Points on a hilly landscape, in no order, each with its height.
A ball rolls from a point to the lowest of its 2 nearest points, and stops where none of them is lower. Distance is the straight distance between rows; heights are no part of it.
J802 height 314: [174 164 186 119 102 107 101  92 110 110 131 145  33 109 137  95 148 105
  83 177 112 114]
J867 height 483: [117 125 159 115 128 169 119 147 168  83 116 123  93 170 157 196  93 120
 129  98 117 151]
J389 height 242: [161 131 108 171 104 102 133 102 116 121 115 150 165  62 112 128  48 129
 197 126 129 131]
J291 height 412: [180 109  85  97 131 113 101  97  77 102  97 143 137  97  91  84 202 156
 126 176  97 106]
J491 height 207: [107 144 134 159 110 178 123 142 121 110 192 155 137 134 118 133 154 128
 118  70 103 156]
J832 height 600: [102  62 138 168 140 100 140 160 147  97 135 142 173 154  76 138 136  89
 137 127 122 153]
J995 height 450: [ 97 118 141  62 121  94 154 143 117 125  86  84 125 141 181 160  77 109
 124 153 146 135]
J364 height 443: [145 159 115  96 126 148 120 137 147 159  92  89  74 165 208 158  90 131
  96  91 162 156]
J159 height 172: [106 125 113 152 165 149 135  80 132  86 122 118 206  73 122 112 113 117
 123 130 112 136]
J379 height 251: [115 157  91 117 137 132 149  76 150 128 112 162 119 178  91  68 190  91
 101 174 144  80]
J708 height 405: [140 152  60 105 145 117 118  55 158 115 110 162 171 127 142  97 149 150
 128 154 122  89]
J672 height 408: [124 134 147 115  90 110 148 196  90 180 117 106  93 135 153 106  72 136
 151  96 159 151]
J200 height 369: [147 123 123 117 148  98 130 114  95  92 105  91 136 103 133 190  83 104
 163 154 107 144]
J27 height 169: [196 169 133 130 174 104 131 136 160 130 115 100  79 138 147 145 191 118
  93 152 110 128]
J878 height 546: [ 77  67 164 151 147 101 111 115 138 101 131 127 208  97 149 107 105 143
 145  86  91 153]
J979 height 331: [156 159 190 119 105 155 125 117 144 126 121 111  27 106 134 164 154 108
 103 173 111 106]
J42 height 537: [156 115 137 135 115  83 112 142 120 191 118 134  69 182 113 171 118 109
 151 103 153 162]
J179 height 222: [114 147  70 151 190 159 169  70 142 136 132 109 192  84 130 131 140 151
 103 112  82 166]
J940 height 360: [163 149 110 107 108 120 123 140 133 144 162 178 121 142 122 101 193 140
 109 156  97 111]
J738 height 318: [167 128  81 159 162 146 117 111 127 136 151 169 143 111 121 164 129 164
 153 104  85 151]
J799 height 123: [165 172 151 132 140 123 112 126 174  90 151 136 100 148 125 166 186 105
 108 133 105 125]
J263 height 416: [116 122 142  52  71 121 114  91  95  82  99 125 127 142 155 198 103  87
 156 132 122 131]
J502 height 623: [158 162 111 120 105 120 173 195 178 138 135  95 131 115 140 121 195 111
 100 184 110 112]
J608 height 588: [ 74  73 101 143 117  98 133 113 140 125 147 168 200 147  58 142 165 118
 147 131  99 109]
J811 height 171: [112 158 147 147 140 169 128 138 133  72 171 144 115 148  90 157 205 113
 105 102  95 117]
J272 height 509: [139  79 128 114 197 134 138 196 137 118 101 154 105 178 152 145 118 159
 138 136 110 153]
J858 height 497: [145 101 138 103 152 169 131 185 132  57  99 130  97 161 157 140 110 120
 149 134 115 149]
J955 height 625: [122 168 124 122 104 166 168 169 192 102 146 150 138 138 166  83 120 109
 115 157 150 112]
J305 height 373: [150 137 181 123  95 109 117 176 100 135 166 172  89 126 130 114 173 137
 131 153  98 116]
J220 height 658: [135  99 147 119  79 137 115 150 135 138 123 101  91 148  90  95 146  96
 117 163 170  95]
J26 height 427: [132 142 125  89 100  82 184 170 119 180 101  83 128 123 181 135  52 118
 139 131 146 158]
J618 height 664: [156  92 100 157 107 124 123 156 108 144 122 103 131 131  49  87 150  95
 138 121 171 127]
J727 height 670: [116 116  81 158 106 102 124 119 116 156 108 118 174 139  71  47 151 118
 142  83 185 111]
J258 height 522: [119 131 162 160 162  92 123 109 129 162 127 139  82 182 142 207 105 112
 147  80 133 167]
J34 height 655: [153 168 134 138 140 126 160 160 134  82 133  91 131 115 156 119 108  76
 138 131 131 157]
J647 height 319: [129 140 157 171 181 120 153  99 158 113 132  94 144  95 114 191 113 101
 103 135 109 159]
J245 height 447: [178  89 134  73  98  66 102 105 109 149  72 127  92 139 130 133  98 118
 146 157 132 133]
J75 height 131: [ 63 133 117 135 150 189 140 111 105  87 124 134 167  87 140  78 105 149
 118 126 139 128]
J404 height 572: [123 109 163 136 106 136 128 103 107  92 125  30 173  89 124 112  97  83
 106 106 112 183]
J526 height 294: [108 144 142 155 178 124 102 109 150 161 111  96 103 155 135 110 129 125
  91 105 191 129]
J19 height 560: [ 76  61 156 147 115 113 109 108 122 107 109  70 189  91 112  93  84 107
 127 105 142 145]
J713 height 292: [146 141 158 164  97 112 141 110 152 142 158  97 133  98 112 180  91  75
 135 113 110 170]
J83 height 570: [ 89  83 139 142 128  77 122 119 120 144 121  88 181  84 115 120  86 130
 130 144 155  94]
J953 height 250: [153 134 128 175  98 126 128 150 111 160 179  93 130  89 113 145 116 113
 134  79 115 176]
J290 height 428: [136 118  66  80 130 115  98  45 109  92 100 144 164 128  97  97 185 144
 131 166  84  71]
J161 height 322: [111 179 106 171 174 119 100  66 154 155 138 109 162 136 135 116 150 145
  89  92 168 119]
J253 height 300: [164 179 155 142 105 142 119  96  86 136 151 177  75  86 127  69 154 132
 122 156 134  90]
J745 height 599: [183 144 134 100 128 118 137 129 134 157 113 124 111  74 170 166  75 161
 133 191 109 127]
J476 height 203: [140 124  74 161 102 126 128 114 128 130 132 161 182  94 113  87  90 147
 161  86 130 129]
J283 height 348: [104 158 188 157 123 172 163 167 144 124 138 106  75 100 111 158 162 101
 111 154 126  97]
J808 height 336: [143  71 146 119  94 145  58 108  99 119 129  83  77 154  71 164 141 108
 136 131 141 122]
J844 height 475: [ 96 149 170 112 129  73 127 108 158 115 116 106 141 154 170 169  71 101
 132 130 148 139]
J406 height 419: [174 164 139 124 149 134  90 134 153 137 130 136  71 164 185 137 127 154
 114 108 145 132]
J460 height 433: [156 132 139  48  71  89  97 110  79 119  90 119  97 153 154 139 120 102
 152 106 133 141]
J243 height 304: [122 131 170 168 170 150 116 129  91 110 117 129  52 150  93 156 142  89
 134 120 144 139]
J553 height 579: [102 112 161 128 160  81 109 114 119 179 122 106 139  97 147 175  87 163
 138 179 156  86]
J783 height 293: [118 117  96 135 138 163 111 145 128 149 145 154 108 199  94  91 185 142
 114  86 144 124]
J206 height 397: [167 166 110 132 199 137 108 111 129 166 134 154 105 133 160 141 156 183
 118 130 141 127]
J204 height 647: [142  91  88 101 127 182 140 162 182 112 123 149 132 158 110 117 162 135
 109 179 134 106]
J212 height 394: [125 134 163  94 102 140 112  99 103  88 128  76 122 101 132 207 114 115
 138 134  92 128]
J678 height 672: [168 112 126 157  84 130 145 144 152 124 130 114 164 115 132 103  52  98
 138  72 122 216]
J869 height 638: [111 133 168 115  76 127 127 138 111 137 156 163 143  84 123  99 113 137
 145 188 146  67]
J630 height 337: [148 137 119 123  92  95 148  93 116 114 113 121 136 123 112 177  72  60
 166 131 125 173]
J98 height 320: [109  67 161 152 143 167 101 147  79 117 125  84  82 152  77 166 161 112
 125  99 131 143]
J730 height 635: [164 128  99  84 134 119 146 177 205  96 125 170 149 150 164 117 125 132
 120 164 131 116]
J436 height 258: [ 89 148  83 145 157 164 184  94 144 118 126 153 124 173  66 107 178  88
 111 131 120 124]
J929 height 347: [ 86 122  87  77 124 163 119 125 157 131 144 153 168 181 137 127 171 188
  97 115 100 108]
J105 height 249: [ 94  82  54 126 123 176 116 103 150 107 116 179 200 130 120  96 107 158
 145  94 123 128]
J990 height 268: [109 129 142 147 148  99 122 155 139 140 139 134 118 190 134  89 151 111
 110  99 179 126]
J353 height 608: [154 150 145 106 104 160 144 185 117 149 130  90  86  68 185 166 107 148
 125 169 100 125]
J45 height 466: [ 89 134 146  75 111 170 137 114 126 129  92 102  77 142 172 199  92 123
 101  83 139 148]
J455 height 663: [163 144 125 140  69 144 158 163 139  87 135 120 115 124 137 110  65  65
 157 106 130 172]
J146 height 372: [193 162  72 116 155 106 111 138 125 172 137 129 135 104 160 111 157 200
 121 124 124 133]
J886 height 237: [117 123 128 168 131  91 141 141 142 189 152 145 154 144 126 117 119 146
 130 101 155 138]
J499 height 361: [ 74 121 157 153 134 179 170 171 118 152 163 109 119 106 105 128 163 136
  94 131 123 120]
J4 height 653: [ 98  92 129  99 107 150 119 147 149 106 127 157 130 171  90  84 166 121
 103 171 163  71]
J568 height 396: [171 146 141 117  80  73 120 166  79 137 100 104 132 103 138  95  80 154
 172  79 148 131]
J25 height 395: [200 111 101 111 147  83  77 115 100 145 108 141 129 100 128 103 163 201
 127 141 104 105]
J164 height 92: [ 86 137 122 106 129 164  96 128 108 107 130 139 149 111 161  81 134 184
 121 125 161  79]
J875 height 277: [149 122  99 171 196 122 121  84 160 140 143 119 169 104 116 182 128 148
 118 119 107 155]
J257 height 633: [128 171 144 132  89 113 158 154 138 114 143 172 149 118 159  79  88 120
 159 159 163 100]
J461 height 616: [172 154 131 121  92 146 157 175 178 151 136 122  89  89 178 119 140 136
  93 181 123 121]
J828 height 342: [ 59  79 148 141 121 194 141 165 166 155 164 138 146 148 118 112 149 153
  85  90 131 138]
J37 height 232: [ 87 162 104  96 139 122 124  85 114 154 124 146 117 177 119  78 188 152
 111 143 132  83]
J992 height 646: [189 144 120 105 124  84 143 149 155  92 109 122 126 137 161  92 112 100
 140 167 139 130]
J362 height 199: [ 77  86  88 150 136 127 166 150 153 190 147 177 159 172  79 119 137 144
 126 105 122 147]
J303 height 287: [141 159 157 165 150 132 131 113  82 111 131 164  78 113 125 100 129  99
 161 149 145 114]
J52 height 383: [161 123 162 113  80  84 114 164  71 145 134 137  89 102 125 110 118 140
 156 139 119 109]
J779 height 411: [118 114 172  99 111 161 100 143  88  96 138  45  98 103 104 183 145 124
 101 149 104  99]
J761 height 589: [140 134 150 122 156  91 133 118 157 176 116 156  99 109 173 161  70 152
 134 182 153 109]
J981 height 317: [ 70  93  82 128 138 200 119 127 140 139 151 152 146 173  96 115 168 171
  93  75 122 135]
J597 height 533: [ 73 104 174 145 190 124 116 129  98 119 119 120 140 109 165 124 103 159
 139  94 120 150]
J332 height 132: [102 153 130 130 119 138 101 135  97 136 174 101 172  85 148 113 139 163
 107 112 138 101]
J132 height 269: [169 164 124 160 127 145 141 112 100 119 118 179 125  81 111 108  86 120
 188 153 140 119]
J824 height 206: [ 74 189 132 126 146 144 133  89 114 109 156 137 136 164 123 121 192 141
 115  98 111 105]
J311 height 344: [152 119  93 127 111 158 117 142 102 142 145 177 131 112 118 125 153 174
 144 129 113 114]
J273 height 377: [ 85 154  56 102 131 151 150  79 153 126 126 135 179 142 125 121 136 181
 128 129  87 100]
J544 height 521: [122  93 131 132 184  97 116 162 100 130  99 134 117 149 153 139  92 132
 165 121 132 145]
J340 height 500: [ 98 102 164 131 146  94 134  99 131 147 108 104 136 145 145 176  76 105
 133  89 127 196]
J231 height 231: [ 80  96  84 174 154 145 168 115 116 155 135 162 147 176  52  97 172 102
 135  93 111 147]
J462 height 578: [ 74  76 121 151 122  89 126 118 114 134 136 158 199  89 103 127 118 149
 162 126 125  79]

Call two points neighbours if one is among the 2 nearest of the other. Go from one point of each pair to the other, from neighbour to neighbour, staying as low as possible. Name the highest point that can't be avoided.
J476 and J362 => J499
J362 and J799 => J436
J164 and J955 => J869

Write out the way that a ball takes from each point below.
J844 => J995 > J26 > J672 > J568 > J52 > J305 > J940 > J311 > J738 > J875
J499 => J828 > J981 > J783 > J990 > J886 > J362
J290 => J708 > J273 > J929 > J981 > J783 > J990 > J886 > J362
J597 => J544 > J272 > J858 > J867 > J45 > J364 > J406 > J206 > J146
J283 => J979 > J802 > J253 > J303 > J132 > J389 > J476
J808 => J98 > J243 > J303 > J132 > J389 > J476
